Points, in no order, along strands that fork and pass close to each other.
In the rows, zero is written as 128.
Two points are linked if the straight distance between their rows is under 158. Some points are linked to none.
<359>: [112 128  77 106 165 133 131 115 122 125 141 113  57 161  92 131 149 136
 129 158 142  73 150  78 103 121 124  95 149  79  85 130 128 106 129 144
  75 167 134 131 145 150 141 111 153 156 137 113  58 118 149 128 133 196
 162 107 101  83 139 170 138]
<840>: [107 138 111  88  84  80 154 122  73  69  94 100 123 112 167 115  99 128
 139 104 143 123 123 122 133 101  89 135 121 145 159 120 155  79 104  97
 194 124 137 134 131 156 138 148 137 149 153 136 199 135  90 133 165  87
 135 158 190 131 122  97 145]
<853>: [168 105 153 132 143 121 116 143  59 128 129  91 158 116 155 164 173 149
 127 111 126 125 152 111  94 159  95 166  98 163 150 122 123 111  98 141
 203  87 102 152 109  45 148 189 159 107 203 176 141  90  93 158  87  81
 101 151 149 120 130  67 125]
<850>: [ 96 124 161 118  51 128 156  95 143  94  94 128 160 101 165  84  70 122
 118 149 149 145 114 140 157 113 105 102 108 148 146 107 127 146 120 112
 198 156 126 150 132 185 148  97 131 103  85 139 188 179  97 113 203 132
 152 128 185 184 100 146 153]
<543>: [115 121 188 141  82 127 173 160 195 127  94 137  96 126 189  72 106 153
 134 155 114 153 113 125 158 116 100  91 121 141 125 156 115 152 148 105
 130  94 112 124 149 139 130 101 138  95 103 109 211 105  69 106 145 122
  77 132 145 225 106 139 129]
<442>: [100 130  94  74 164 101 169 155 131  73  91 106  39 162 136 158 137 150
 125  95 146 107 125  88 136  60  93 114 146 110 120 134 164  70 115 124
  96 133 117 120 163 163 139 153 136 202 151 110 120 121 127 125 104 133
 159 113 139 106 161 110 136]
<705>: [143  90 118 129 167 117 142 165 119 128 132  89  69 175 119 164 186 161
 109 154 131  78 152  23  83 149  90  91 120 123 110 148  99 105 117 133
 110 127  89 173 144  63 165 165 155 111 158 135  89  70 121 140 112 221
 109 111 122 105 136  99 134]
<47>: [140 120 185 191 123 138 138 157 222 185 124 167 138 146 157 102 124 140
 133 151 116 180  91 177 154 133 157 149 114 124 142 121 126 175 173 131
  88  53 127 124 115  98 100 115  95 105 143 128 176 108 117 110  87 103
  78 133  99 209 116 120 147]
<1049>: [166 117 166 148 125 111 125 147  78 135 114 103 157 123 167 149 152 158
 111 140 138 142 137 119 134 167 121 175  84 174 134 126 124 117 120 134
 179  74 132 160 114  44 132 165 129 115 205 176 156 105 101 139 101 102
  85 155 146 131 143  57 140]
<999>: [121  98 126 123  59 114 124  89 105 111 120 116 178  95 145 118  89 115
 123 144 142 131 151 112 141 138 102  95  88 170 138  84  95 118  74 136
 226 185 116 176 133 164 191 100 120  87 107 152 137 173 135 142 200 154
 163 109 180 137  87 157 119]
<466>: [ 94 118  98  80 112 109 156 122 171  73 135 147 133 115 141 100  79 103
 150 111 131 115 105 146 136  78  94  82 175 131 165 116 162 113 113  80
 113 163 136  98 137 194 116 105 120 152  93  93 169 154 133 109 183 108
 166 107 145 157 105 160 136]
<622>: [149 154 123 147 134 122 104 123 132 151 138 150 175 128 110 127 122 107
 123 111 104 159 106 196 148 140 172 192 137 145 146 132 136 126 169 151
 118  97 148 100 121  99  75 141 115 119 149 125 121 156 143 134  72  76
 124 141 107 106 135 104 128]
<592>: [134 146  99 130 137 152  80  78  65 127 137 153 162 104  87 135 135 112
 133 102 130 130 159 160 126 167 168 159 137 106 110 105 145 112 135 168
 127 137 182 106  98 148 125  96 125 150 125 144  91 160 148 127 131 125
 156 149 130  77 151 137 108]
<578>: [140 120 124 142 100 153  78  57  90 156 159 139 167  90 109 119 126 104
 133 149 138 115 178 134 140 177 163  96 103 125  81  89  94 140  90 160
 164 195 137 162 128 167 161  83 113  99 112 163  80 167 157 132 192 173
 149 114 146 115 101 182 119]
<1031>: [125 157 110 146 141 162  89  76  86 138 158 144 125 107  84 137 142 119
 121 125 144 135 166 152 135 161 189 176 134  72  91  91 139 132 146 176
  99 147 208 128 101 163 119  60 122 166 132 150  73 164 157 130 116 134
 155 139 104  81 177 158 104]
<334>: [121 118 135 120 172  99 133 183 136 116 105 107  70 174 146 176 164 162
 106 103 143 122 117  89 129 105 114 146 129 139 127 148 132 100 137 145
 100  91 120 143 135  92 142 187 133 160 170 143 147  97  98 135  72 136
  92 137 128 107 173  50 121]
<167>: [156 145  88 132 165 126 111 109  84 160 156 109  96 144  81 127 186 125
 157 145 121  76 161  74  81 160 135 101 148 101  81 152  88 138 112 119
 112 179  92 123 152  95 194 144 158 126 114 109  36 113 150 139 147 212
 130 109  99  66 100 161 116]
<755>: [ 92 121 120 107  90 151 152  99 147 108 128 125 125 115 132 123  84 122
 102 162 156 151 130 146 142 109 133 126 118 116 147  80 159 135 143 157
 124 144 168 147 124 190 102  76 125 147 106 128 162 147 128 118 169 128
 171 130 158 155 143 151 156]
<332>: [139 128 165 156  76 152 114  85  91 140 112 111 206  89 139 129 103 124
  85 167 164 155 131 149 146 166 153 129  70 164 125 110 115 145 116 149
 193 124 141 169 102 127 129  89 116  84 126 175 145 166 128 124 177 130
 143 143 171 147 111 121 140]
<228>: [102 106 116 141 126 135 181 134 208 112 136 163 129 118 134 115 106  99
 143 145 106  93 112 123 109  82  80  33 154 107 124 159 102 149 124  79
  94 170  92 106 151 179 113 101 129  91  79  86 109 119 139 123 161 161
 141  66 106 201  86 195 139]
<652>: [115 140 122 117 159 109 129 170  98 102  90 107 105 149 138 171 147 154
 107  92 141 141 134 115 130  82 123 168 101 131 134 127 154  81 134 155
 131 104 125 147 137 122 118 173 125 180 180 141 142 131 122 130  77  92
 125 154 151  94 176  69 129]
<499>: [127 110 119  95 155 121 138 141  67 102 122  90  80 121 144 172 176 174
 127 106 174 109 178  83  87  93  69 160  99 128 115 104 150  64  66 135
 161 117  93 174 144 110 143 184 156 170 177 165 140 118 105 131  80  95
 147 145 168 104 162  84 135]
<836>: [152 124 166 156 162 105 114 168 199 163 134 152  94 188 131 125 165 151
 106 125 100 147  91 127 135 134 163 163 155 144 148 138 111 148 166 120
  69  59 136 110 130  39 135 175 102 121 161 140 140  88 128 139  81 134
  70 126  97 121 120  58 120]
<747>: [ 85 110 132 109  68 140 157  91 145  93 121 133 145 111 141 103  78 117
 110 157 153 141 122 142 147 108 121 107 130 124 147  81 161 138 126 125
 157 165 153 144 128 200 126  74 132 124  86 132 174 171 117 106 199 142
 170 124 177 163 125 162 160]
<360>: [135 130  80 122 166 125 124 132 120 141 155 128  91 156  85 115 152 119
 146 150 122  72 129  88 105 129 122  87 165  97  97 161 103 125 125 103
  95 178  96 123 143 124 151 131 150 122  99  98  53 115 159 133 156 194
 137 101  92  92 113 174 123]
<400>: [115 108 116 105 131 115 150 131  99 103 114  86  91 133 134 146 124 154
 109 160 157 115 143  72 130 135 101 112 109 131 115 118 143  87 115 145
 135 133 136 164 136 150 137 117 142 129 154 140 127 119 126 141 148 159
 147 129 154 112 145 117 144]
<523>: [123 169  70 104 153 149  71  96 102 130 169 153 115 129  55 129 146 111
 174  75 116 123 138 155  97 136 173 159 176  86 122 134 133 148 139 142
  86 148 159  66 125 132 143 120 131 179  82 109  61 148 158 120  96 126
 146 129  83  54 150 151  99]
<603>: [141 133 138 159 116 180  77  50  92 157 167 161 158  88  90 123 141 118
 123 170 156 122 162 146 138 189 195 119 109 107  69  89 115 151 119 171
 126 164 174 156 112 168 137  61 121 112 110 173  71 163 144 127 170 166
 155 120 130 121 128 170 128]
<456>: [138 131 127 142 139 118  87 104 157 162 130 177 202 108  99 140  98  93
 166  77 113 114 103 152 133 113 110  68 155 137 125 186  74 156  94  71
 162 161  80 105  99 141 130 152 109  55  75 103  91 149 161 150 155 114
 145  96 115 149  75 174 121]
<516>: [113 119 138 128  59 102 141 116 108  82 100 111 164 103 169 103  70 117
 119 134 148 133 133 127 152 127  94 102 107 163 157 118 128 116  94  99
 226 156 116 160 135 159 154 123 128  96 108 138 186 171 110 134 204 121
 139 127 188 150  91 140 138]
<956>: [164 129 108 119 170 128 102 130  70 168 155  95 102 142  94 142 186 133
 139 137 131  81 164  71  73 169 128 118 139 116  91 148  86 132 107 129
 134 157  86 124 141  66 188 156 154 115 131 120  53  93 151 139 118 184
 121 106  93  77 115 128 110]
<885>: [127 151 122 148 170 142 128 161 213 180 179 149 119 165  84 129 154 119
 127 118  95 133  90 154 104 130 160 136 171  87 132 157 131 182 152 109
  40 116 101  89 129  85  91 154 104 132  91  90  99  87 147 112  73 134
 109 119  52 132 114 133 130]
<139>: [160 140 100 115 153 134  73  91  10 154 159 131 168  86  94 141 174 122
 168  77 127 105 185 118  66 180 123 150 145 133 109 112 105 120  93 148
 176 145 115  90 105  91 176 155 148 131 133 144  85 113 150 146 113 107
 139 134 131  42 115 123 105]
<883>: [ 90 138 150 127 119 123 163 173 184  88  94 117  89 131 177 126 109 125
 114 103  95 169 109 152 164  62 162 162 104 112 167 109 179 126 188 148
  88  97 148 123 147 159  98 146 123 185 147  82 189 110 111  97  81  54
  80 142 120 139 172 115 132]
<596>: [ 92 114 136 149 124 127 181 190 245 126 131 141  80 137 167 114 127 125
 126 139  94 172  93 160 150  96 134 123 107 116 142 102 149 171 178 123
  55  85 119  97 140 134  86 108 106 150  99  79 194  81 111 102  87 123
  76 138  90 192 135 137 137]
<1068>: [104 157 165 145  86 127 158 147 138 109  80 106 116 131 166 136 104 140
  67 153 144 170 120 132 171 107 155 197  84 106 152  96 169 121 177 160
 134  82 175 175 125 142 112 102 122 162 183 136 182 158  94 122 105  85
 100 163 152 146 183 103 132]
<860>: [160 132 159 164 118 194  96  74 111 165 152 150 171 112  95 137 138 111
  99 182 168 138 143 158 134 174 189 127  96 128  83 105 111 163 129 159
 116 146 158 149  95 147 103  50 118 101 115 164  77 149 148 120 151 151
 153 124 121 148 129 152 134]
<1043>: [159 124 142 150 151 125 113 151 157 186 145 138 157 160 107 127 147 135
 134 125 102 124 104 122 113 147 114  99 151 151 128 200  89 142 111  84
 123 131  72 109 123  72 133 172 124  67 108 115 103  98 145 144 136 151
 108 114 108 122  80 117 120]
<703>: [137 167 116 136 156 125 102 134 128 140 138 135 138 136  91 142 128 104
 128  81 101 141 116 173 122 119 170 192 154 122 146 128 154 136 176 166
 105 116 159  91 133 103  87 152 125 158 131 115  84 148 163 127  52  88
 125 138  90  62 161  98 106]
<333>: [132 148 104 114 133 108 125 135 120 120 111 143 147 122 128 121 103 114
 128  95  97 145 112 176 152 118 143 154 138 155 160 138 135 107 151 126
 122 104 143 100 126 127  89 153 121 145 137 104 157 150 123 126 101  67
 133 142 137 109 137 115 127]
<748>: [145 130 168 149 111  91 122 158 104 129  89 115 132 125 188 128 148 145
 125 140 119 150 107 129 147 140 129 179  80 159 155 131 129  96 125 137
 176  49 144 160 131  57 134 185 125 132 214 164 191 120  73 142  85  84
  75 158 158 127 160  53 119]
<549>: [164 134 117 109 165 133 100 110  11 150 135 112 158  90 109 157 181 135
 152  77 127 104 175 112  61 155 116 171 136 141 111 109 122 109 103 158
 173 122 111 106 115  63 153 167 157 139 159 163  97 114 134 153  74  80
 132 140 133  60 136  92 115]
<254>: [ 79 120 104 111 114 139 163 127 166  92 149 117 116 124 141 136  86 115
 111 126 126 149 125 158 145  89 136 131 121  99 151  96 171 152 162 145
  87 129 155 123 128 191  82  89 113 162  97  97 160 130 135 113 129 101
 150 143 113 148 152 164 150]
<650>: [116 123  85  66 141 103 128 120 108  82 127 128 108 128 117 115 112 106
 157 115 136  99 133 103 126 110  95  93 163 126 143 117 150  93  89 113
 117 175 142 105 128 184 144 117 140 163 114 123 115 142 156 137 172 145
 171 108 145  90 117 161 121]
<285>: [172 132 188 190 148 119 104 148 206 202 155 178 139 185 109 103 160 148
 128 128 102 149  78 157 125 155 173 153 153 131 127 142 109 175 153 107
  77  63 116 110 117  29 116 172  91  98 151 138 115  98 165 125  92 134
  83 125  81 146 102  79 145]
<973>: [133 172 100 117 172 153 109 130 157 161 171 135 112 166  58 139 151 122
 136 124 112 121 103 139  92 140 168 149 189  69 126 170 111 182 148 109
  63 139 109  81 138  93 120 145 136 134  79  89  60 107 155 120  90 154
 126 114  59  94 121 143 120]
<519>: [145 123 154 156 103 130 105  98 149 174 113 154 194 110 127 141  99 109
 149 102 126 137 107 152 148 130 112  79 116 161 122 170  61 160 103  96
 185 149  76 142 108 139 143 125 111  39  99 131 105 148 142 145 148 148
 136  96 126 182  65 169 115]
<832>: [ 92  94  94 100 114 127 146 108 181  90 164 165 147 106 118 113  84  88
 155 130 125 117 109 152 129  99 100  71 166 110 150  94 156 146 103 108
 103 185 144 102 128 220  99  84 114 151  55 105 136 152 147 111 172 136
 171 110 120 167 111 191 142]
<343>: [119 145 137 121  99 113 145 163 176 114  97 145 110 124 178  80 105 126
 143 123  92 166  89 169 175 101 135 147 137 138 165 138 132 124 145 112
 123  86 120  99 146 129  98 131 120 130 140  94 211 118  79 103 119  62
  87 134 132 164 127 124 123]
<537>: [133 103 152 143  69 145 123  82 106 140 118 118 197  94 132 127  95 112
 101 159 155 154 149 143 155 147 139  98  73 153 123  91 104 142 100 150
 207 167 126 178 126 156 161  86 117  82  98 165 135 185 127 122 198 153
 152 119 177 154  99 144 134]
<451>: [ 88 108  98  79 156 117 172 151 154  89 104 104  48 170 129 146 121 146
 120 118 133 106 126  81 134  75 110 112 150  97 130 121 174  94 136 137
  72 145 130 120 154 176 114 121 142 179 146 108 111 118 127 131 110 154
 162 124 120 117 170 132 137]
<262>: [122  78 125 119 143 112 163 159 122  86 117  83  65 161 155 147 156 164
 116 144 126  83 149  30  96 127  62  82 113 142 119 148 111  86 102 121
 138 131  94 178 161  96 169 171 158 104 165 133 130  83 104 134 132 183
 118 105 143 131 129 108 132]
<894>: [129 142  74  97 149 115  72  96  60 125 142 149 133 110  82 115 139 104
 195  68 129  99 166 114 100 147 109 120 168 129 113 120 131  92  88 136
 132 167 153  76 119 154 180 130 138 174 103 127  93 144 159 141 151 144
 162 138 135  58 138 151 105]
<557>: [138 133 118 118 127 134 128 121  87 124 117 104 126 132 123 144 121 137
 102 142 154 140 134 122 138 139 137 150 116 129 127 114 152 108 134 158
 138 112 152 147 108 128 119 114 130 135 155 145 128 135 135 129 133 126
 146 150 144 102 144 112 124]
<709>: [108 109 149 143 105 137 171 126 192 118 120 146 131 109 151  96  80 125
 129 139 121 137 112 142 143  97  83  65 128 132 128 149 117 144 139  93
 123 145  95 120 144 177 118  95 130  91  86  92 155 130 117 119 163 134
 127  95 125 212  93 175 149]
<943>: [172 113 151 113 151 133 107 119  30 151 133  93 164 103 128 157 175 143
 131 106 121 109 163 115  70 162 112 186 114 166 129 115 128 114 101 149
 198 105 102 133 109  31 143 187 156 123 189 175 117 104 123 155  71  70
 124 144 132  90 136  73 122]
<882>: [100 118  94 105 172 130 156 151 159 109 135 108  49 170 108 140 140 136
 100 148 127  92 121  95 119 113 126 104 159  80 114 138 148 118 150 138
  58 137 122 119 145 153 108 112 139 157 128 102  88 103 142 129 117 169
 154 121  91 120 158 139 137]
<684>: [100 135 122  86  93  87 166 137 113  57  88 113 105 118 181 101  89 136
 147 117 121 121 105 123 143  89  95 118 141 148 156 149 147  83 112  73
 164 121 125 111 141 156 141 152 130 148 142 102 199 126  89 131 173  93
 125 128 175 148 118 108 134]
<85>: [102 118 174 141  65 122 185 132 206 116  95 148 127 112 181  80  80 136
 147 138 127 140 107 132 144  95  82  73 123 136 118 155 116 160 145  89
 141 134  99 119 146 178 125 106 139  91  91  99 185 130  84 118 167 130
 110 104 146 237  94 169 129]
<964>: [156 123 122 120 127 112 111 130  89 130 125 120 184 104 135 123 124 133
 138 120 124 133 126 134 124 141 102 110 115 182 141 159  97 126  97 101
 187 127  94 122 126  96 134 164 129  79 115 122 141 129 134 148 161 108
 131 129 133 117  79 119 110]
<433>: [126 157 142 129  95  86 129 160 107 102  77 116 117 119 185 115 116 142
 134 134 107 145 111 135 158 125 122 168  90 156 162 144 136  81 125 131
 180  63 134 144 138 101 120 178 132 138 190 141 217 115  62 131 117  64
  72 162 168 133 148  71 117]
<778>: [ 99 152 159 133 102 107 156 176 162  96  69 112  92 136 184 141 111 134
  93 113 117 155 124 130 182  79 157 177  99 112 164 113 164 100 180 157
 128  82 160 149 150 144 110 144 118 184 175 119 184 139  91 103  92  63
  82 153 143 145 187  95 124]
<21>: [126 116 153 129  97 112 155 153 120 103 103  96  97 134 175 110 123 163
 112 155 136 142 119  95 150 139 104 116 100 163 144 155 124 109 128 115
 159  95 122 159 144 112 148 137 133 108 147 144 189 111  77 133 145 127
  88 135 167 160 128 102 133]
<613>: [150 147  91 112 151 140  76 101 101 157 162 155 155 126  69 122 137 108
 173 101 124 108 142 137 106 146 133 101 177 117 108 164  94 143 100  99
 128 171 109  81 116 125 142 142 137 109  72 109  77 134 161 137 147 141
 149 122 106  85 100 166 106]
<39>: [113 120 192 139  71 116 174 153 165 104  82 114  88 129 195  79 109 160
 113 165 121 154 115  96 158 137 101 102 108 149 126 160 106 121 133 114
 159 101 112 153 158 125 145 117 140  93 118 137 221 116  66 119 162 143
  76 130 166 195 116 120 120]
<904>: [169 108 130 134 178 124 111 145  94 159 150  85  89 164 103 162 197 141
 128 140 124  78 153  41  57 171 116 110 131 124  97 145  96 129 109 123
 124 136  83 141 140  51 178 178 161 112 143 145  64  66 130 139 105 190
 111 115 108  87 132  92 110]
<353>: [174 125 112 135 132 140  79  96  41 157 146 120 181  91 114 126 149 125
 137 127 135 117 169 131  99 184 141 139 108 151 110 117 101 130 102 145
 184 150 125 116  99 101 153 137 134  95 126 159  95 127 163 146 143 126
 138 143 136  83  99 121 104]
<1069>: [111 125 109 136 164 145 157 160 211 170 176 139 109 158  94 129 141 115
 130 130  98 117  92 134  98 118 121  91 166  74 121 155 120 175 142  97
  35 131  93  89 128 132  93 129 114 122  72  80  94  77 139 115 104 160
 117 118  65 158 119 162 141]
<740>: [118 126 109 123 132 138  96  94 162 132 157 186 196 104  85 131 105  83
 185  88 115 107 103 153 122 112 103  66 182 106 130 150 107 170 103  83
 115 167 109  96  91 179 107 120 119  95  56 109  89 146 159 119 162 136
 143 102 102 153  89 201 133]
<801>: [120 142 137 107  94 102 132 164 151 112  78 135  97 134 187  89 113 136
 143 119  85 155  96 147 174  94 132 150 125 150 160 148 135 100 143 117
 137  63 129 119 155 116 113 166 125 139 160 112 219 113  65 109 117  52
  74 147 155 147 134  98 114]
<675>: [117 141 119 132 120 103 128 157 180 140 126 157 147 128 147 105 110  94
 154  98  77 180  85 198 163  93 152 155 136 144 166 129 148 132 159 123
 102  83 123  88 133 126  81 163 103 138 134  82 176 140 114  98  88  35
 102 131 124 142 122 125 129]
<471>: [150 114 115 135 105 134  69  67  42 131 153 124 189  79 107 125 142 113
 142 119 131 116 188 127 118 185 142 118 108 141  97  83 113 118  79 161
 190 171 139 139 105 136 176 111 130 107 124 173  99 151 160 143 173 144
 146 139 150  84 111 153 111]
<225>: [144 142  84 123 146 136  56  83  70 143 168 164 157 101  76 111 154 106
 200  97 120  91 175 127 103 164 146 110 169 118  98 134  99 128  92 125
 139 190 137  86 124 144 183 118 135 131  92 119  76 154 167 147 176 163
 145 121 118  58 106 187  95]
<746>: [158 150 151 173 141 130 102 136 158 191 148 162 169 148 104 114 138 128
 133 131 108 156  88 177 135 164 171 164 145 146 128 159 117 153 157 127
 114  87 122 105 112  65  91 150 102  99 148 132 108 121 157 133  85 105
 118 143 100 131 104  97 137]
<18>: [175 126 160 178  91 150  99 104  85 156 113 132 213  88 141 125 114 122
 105 143 147 153 132 163 144 179 141 137  89 173 121 128 103 142 112 141
 204 115 130 147 108  91 119 124 120  69 140 164 139 159 134 139 139 112
 126 146 159 145  93 104 129]
<223>: [130 147 130 164 151 182 104  90 122 141 173 125 116 120  89 147 148 117
 108 150 139 124 147 150 125 156 202 185 122  72  92  93 140 162 169 167
  71 146 189 135 104 144  98  49 118 163 114 146  57 141 158 122 101 140
 147 128  68  99 167 155 120]
<583>: [137 128 143 150 157 179 125 116 142 161 163 122  92 157  92 147 152 127
  91 187 141 109 140 123 118 171 177 151 122  87  90 115 126 157 171 157
  67 139 163 154 124 133 106  57 128 136 132 140  54 105 150 119 115 185
 143 123  68 128 171 150 129]
<479>: [164 123 175 181  98 136 103 110 125 189 112 149 220 101 140 130 107 126
 132 123 131 165 122 172 155 158 136 107  90 182 123 158  80 153 113 121
 207 127  79 145 103  96 126 138 109  39 124 158 124 151 146 139 127 128
 124 130 145 178  73 129 131]
<438>: [111 111 115 134 146 139 151 143 197 148 152 147 122 146 106 125 125 114
 133 143 103 109 105 132 114 105 107  67 165  95 117 160 105 161 135  86
  66 149  84 109 133 147  94 127 129  97  81  91 102 104 136 116 139 163
 133 106  91 178 101 171 142]
<327>: [ 99 109 119 103 113 102 178 131 116  69  97  98  84 137 154 126 104 153
 121 159 148 101 137  71 130 101  72  88 130 132 131 117 154  84 114 125
 142 166 131 156 160 170 149 111 144 139 145 125 136 123 124 138 164 172
 161 109 160 119 119 135 145]
<793>: [162 122 180 182 126 164 123 140 144 169 127 140 167 146 131 127 139 147
  81 186 155 151 115 159 143 167 172 173  96 152 128 132 133 165 163 139
 113  91 155 153 107  88  97  82 105  99 162 167 114 133 138 130 116 140
 120 143 110 166 134 102 145]
<67>: [117 141 109 105 158 109 130 168  80  97  94  97  92 134 140 179 166 151
 133  82 165 111 170 107 109  59  85 172 104 127 118 120 157  65  96 142
 140 113 111 169 153 131 133 188 133 207 161 162 140 131 124 127  63  83
 150 151 170  88 184  69 122]
<19>: [124 143  68  63 158 102 106 110  77  88 126 141 117 124  90 123 130 108
 193  62 126  86 139 104  99 103  92 113 181 133 140 124 146  88  82 115
 116 164 136  77 116 156 162 149 145 189 108 114 103 151 160 146 136 126
 164 125 146  61 137 145 104]
<240>: [131 111 205 170 101 171 173 128 167 156 124 132 146 128 140 117 111 141
  68 198 160 170 119 154 157 147 167 155  79 133 138 105 137 166 172 151
 112  92 167 167 112 117 105  64 114 120 143 150 155 133 106 118 132 133
 115 137 127 203 152 124 147]
<569>: [108 131 102  85 128 106 160 148 143  79 116 131 111 131 157  99  94 116
 140 106 115 118  99 128 147  82  87 108 150 154 158 154 140 101 127  77
 121 132 123  93 140 156 120 146 130 137 124  95 182 130 108 129 160  97
 138 116 151 140 110 128 130]
<134>: [134 148  96 111 137 131 102 104  70 125 121 126 154 118 110 140 123 118
 115 107 136 134 150 135 133 138 145 161 127 118 132 111 154  99 133 160
 142 123 175 116 101 143 116 113 120 150 143 147 114 159 147 137 122 109
 163 154 141  80 152 116 116]
<492>: [175 127 177 173 123 175 110 113 118 170 143 121 170 120 108 135 141 134
  84 182 156 131 133 164 138 191 184 171  95 136  95 114 132 157 150 151
 121 112 175 161  93 106 102  66 112 101 152 169  83 139 150 129 126 149
 144 134 106 139 143 119 137]
<916>: [144 125 153 135 177 106 134 176 175 135 125 130  66 198 144 157 177 167
  89 107 117 139 106 107 125 124 136 165 135 126 144 135 122 136 163 135
  81  69 145 142 130  67 148 182 111 145 178 144 128 102 111 142  71 147
  71 134 109 115 154  42 122]
<68>: [136 182  97 132 160 148  88 114  97 139 150 148 126 137  74 147 135 103
 136  85 114 133 135 159 107 131 181 194 163  97 131 125 138 143 161 159
  94 141 156  82 119 110 120 122 133 172 115 108  49 152 161 124  60 114
 129 131  75  43 167 125 105]
<961>: [ 97 117 138 129 136 120 150 194 216 116 120 122  73 140 165 133 135 131
 108 109  94 166 100 142 159  91 145 157 124 116 158 110 152 142 187 138
  55  87 137 110 144 122 104 144 110 163 133  86 173  99 101 109  82  92
  64 126  93 152 161 113 121]
<510>: [108 132 177 143  92 160 185 130 152 126 105 106 120 125 142 141 104 141
  57 178 159 161 124 126 161 124 163 181  76 113 144  89 162 150 174 166
 125  97 188 173 122 151 109  60 121 144 153 133 161 152 106 124 126 114
 128 147 140 169 180 122 142]
<244>: [107 107 102  88 123 104 141 109 114  80 121 121 111 125 132 108 102 117
 146 149 143  89 135  83 122 110  90  75 144 132 134 109 136  94  91 125
 132 197 141 142 145 188 150  97 147 142 123 117 112 155 143 131 183 170
 172 102 152  99 100 165 136]
<315>: [127  90 142 126 139 107 161 169 131 100 114  99  73 151 171 143 146 162
 117 143 124 123 131  70 122 135  81  99 116 163 132 165 106 103 118 105
 133 105 105 164 152 100 146 173 141 107 156 139 168  87  79 141 130 161
  87 131 141 148 114  96 125]
<837>: [109 115  96 119 124 141 118  99 177 123 172 180 184  99 101 132  79  91
 177 105 116 119 106 172 130  95 108  69 166 108 132 124 138 161 109  90
 100 161 116  99 102 193  90 110 109 123  46  97 126 133 156 110 152 131
 148 104 110 170 104 189 146]
<188>: [ 73 119 106 119 117 126 185 166 201 100 145 130 112 112 154 121 100 108
 132 137 111 169 104 166 150  84 130 127 107 118 142 105 159 177 165 123
  71 119 139 105 136 176  72  95 105 163  94  76 184 104 123 107 113 110
 127 131 102 179 142 159 147]
<957>: [156 167 106 139 171 150  86 112 127 180 161 148 142 148  63 124 150 110
 156 128 120 111 115 148  99 149 155 116 185  95 110 173 101 161 124  96
  99 152  97  85 121 100 123 143 128 106  74 106  72 122 160 121 123 154
 135 121  87 109 105 156 124]
<990>: [113 115 125 105 139 113 152 130  77 103 111  74  85 129 150 153 145 171
 122 136 179 117 169  62 101 103  76 132  97 121 106  90 162  72  75 141
 164 128 108 195 150 135 142 146 155 160 174 162 141 115 103 127 118 132
 151 134 170 109 155 106 149]

Follow the links from the first point to the second, and from the first to the third. Name the last point that the two ways share.
<652>, <583>, <650>: <400>
<957>, <836>, <1031>: <400>
<334>, <68>, <943>: <622>

A fork is a point with three links. Follow the links from the first point to the second and name the forks in between, in order.
<67>, <225>: <400>
<1049>, <334>: <622>
<343>, <244>: <622>, <400>
<650>, <333>: <400>, <622>
